Points on a hilly landscape, in no order, each with its height.
From any point a ball rolls to the lowest of the 4 points nearest to it. It stops when none of these is lower. Distance is the straight distance between rows; heights are no part of it.
Z182 (h 82.6): [ 82 117 103 155  69 141 155 161 139 120 105 155 145 120]
Z882 (h 61.3): [150 118 186 100 116 133 105 152 129 159 140 148  96 189]
Z668 (h 35.2): [159 151 122 117 126 143  93 125 118 117 111 150 131 173]
Z675 (h 46.8): [123 116 115 136 161  98 139  98 136 130 159  84 137  61]
Z391 (h 24.8): [138 149  99 139 180 123 125  82 109 115 131  96 157  80]
Z471 (h 14.5): [157 139 128 130 182 133 104  81 110 120 124 110 141 106]
Z786 (h 39.0): [115 134 125  99  76 122 146 202 131 138 121 159  93 200]
Z179 (h 35.8): [ 93 157 100 110  54 137 162 215 133 105 116 161 114 184]
Z723 (h 22.2): [164 137 173 116 215 124 110  92 111 119 161  88 131  97]
Z180 (h 60.8): [105  86 140 129 118 104 155 121 139 164 145 116 115 103]
Z883 (h 60.3): [110 134  80 159 172  95 139  94 137  92 151  66 157  43]
Z301 (h 64.1): [101  81 146 124  96 113 158 141 145 171 133 134 103 126]
Z654 (h 11.0): [136 181 111  91  76 126 139 199 120 115 129 163  96 208]
Z337 (h 67.2): [ 84  76 138 139  83 113 173 144 155 161 123 131 109 108]
Z930 (h 64.9): [115 133 114 121  88 135 125 166 135 128 115 157 116 177]
Z193 (h 31.0): [149 125 153 122 222  97 115 102 128 117 180  62 123  76]
Z921 (h 72.0): [ 63  64 142 143  64 122 194 167 166 142 113 131 106  99]
Z264 (h 8.3): [164 154 121 121 157 152  91  92 109 111 109 138 142 146]
Z666 (h 38.8): [130 111 139 122 180  90 128  96 132 138 170  74 125  73]
Z556 (h 62.3): [122  81 175 110 116 109 144 132 143 182 147 124  94 137]
Z281 (h 67.4): [138 107 153 116 135 121 117 118 136 155 135 131 120 138]
Z465 (h 63.6): [ 98  68 151 132 103 101 176 132 155 167 140 111  98  92]
Z219 (h 23.4): [144 151 101 130 128 146 105 113 118 117 101 149 145 148]
Z88 (h 56.1): [130 116 160 105  95 128 124 169 135 156 137 151  90 190]
Z473 (h 87.0): [ 92 105 121 132  79 131 152 162 145 146 111 151 122 138]
Z960 (h 14.1): [168 131 177 110 184 137  92  97 110 130 142 114 128 128]
Z502 (h 27.2): [ 63 122 108 144  48 145 166 211 146 106 103 160 130 143]
Z959 (h 50.9): [101 128  88 168 129 120 146  99 133 113 128 105 170  45]
Z937 (h 8.4): [211 171 181 129 216 180  88  82  92  80 118 130 132 164]
Z708 (h 42.8): [128 127 114 133 201  87 129 104 146 108 175  49 133  64]
Z915 (h 74.0): [106 132 103 143  89 141 131 135 131 122 105 153 150 121]
Z276 (h 72.1): [115 156  76 164 135 148 119  94 111  96 101 133 187  76]
Z307 (h 1.9): [187 171 135 130 179 165  87  81  97  93 102 135 143 161]
Z585 (h 47.0): [122 154  83 142  94 153 113 142 127 109 102 157 153 154]
Z718 (h 60.7): [129  94 185 101 113 121 129 153 140 176 145 138  88 174]
Z82 (h 58.4): [166 152 160 106 119 138  91 145 119 133 128 157 104 198]
Z316 (h 61.4): [116 101 146 111  92 127 137 162 143 160 131 144  96 169]
Z59 (h 43.1): [134  87 175 115 159  87 137 114 143 157 179  83 104  95]
Z880 (h 70.9): [108 117 104 149 117 120 142 108 131 131 122 121 152  83]
Z734 (h 25.8): [ 96 113  98 158 125 100 158 109 145 118 142  90 144  38]
Z860 (h 22.3): [ 80  97 111 165  81 122 170 136 147 130 117 131 144  75]
Z582 (h 79.0): [119 124 105 139 132 132 127 107 125 130 116 127 155  99]
Z72 (h 4.8): [192 159 158 116 175 158  81  94 101 105 114 141 128 166]
Z928 (h 33.9): [146 141 113 133 213 108 114  78 110 108 155  77 144  76]
Z106 (h 70.2): [ 95 110 108 147  95 130 143 133 141 146 114 139 137 111]
Z608 (h 66.1): [112 146  79 159 106 148 120 113 123 104  99 147 174 105]
Z596 (h 62.8): [ 90 177  82 127  49 139 154 219 120  80 111 169 135 169]
Z129 (h 48.4): [144 155 120 112 100 135 108 157 126 131 122 159 112 188]
Z263 (h 41.5): [145 157 170  81  93 121 119 204 126 136 151 158  71 222]
Z67 (h 8.5): [179 147 164 112 176 152  91  99 104 123 123 128 132 150]
Z346 (h 72.2): [135 123 132 118 119 135 115 125 130 149 118 145 123 155]
Z862 (h 29.7): [148 165  87 138 119 155 103 118 114 105 101 156 151 155]
Z649 (h 55.1): [110  97 121 135 131 102 148 109 138 149 147 102 130  84]
Z696 (h 6.1): [182 155 147 122 212 155  98  73  90 101 120 115 145 129]
Z64 (h 17.0): [153 167  90 142 155 152 105  82 107  99  97 136 162 126]
Z755 (h 65.1): [127  98 151 120 124 120 131 128 136 157 134 131 108 137]

Two balls start at each pair of points below. Name the first point that both come to, or write -.
Z930 / Z556: Z786
Z88 / Z82: -
Z219 / Z391: Z307

Call two points neighbours if one is among the 4 nearest of the other. Go from one point of each pair to the other, from neighbour to neighbour, staying as low as possible. Name the highest point that can't be avoided.
Z860 / Z734: Z337
Z307 / Z502: Z129
Z307 / Z734: Z675
Z654 / Z502: Z179

Where does a ball stop that starts at each point below?
Z708: Z307
Z718: Z654
Z281: Z734
Z346: Z307
Z316: Z654
Z915: Z307
Z337: Z734
Z666: Z307
Z882: Z654
Z301: Z734
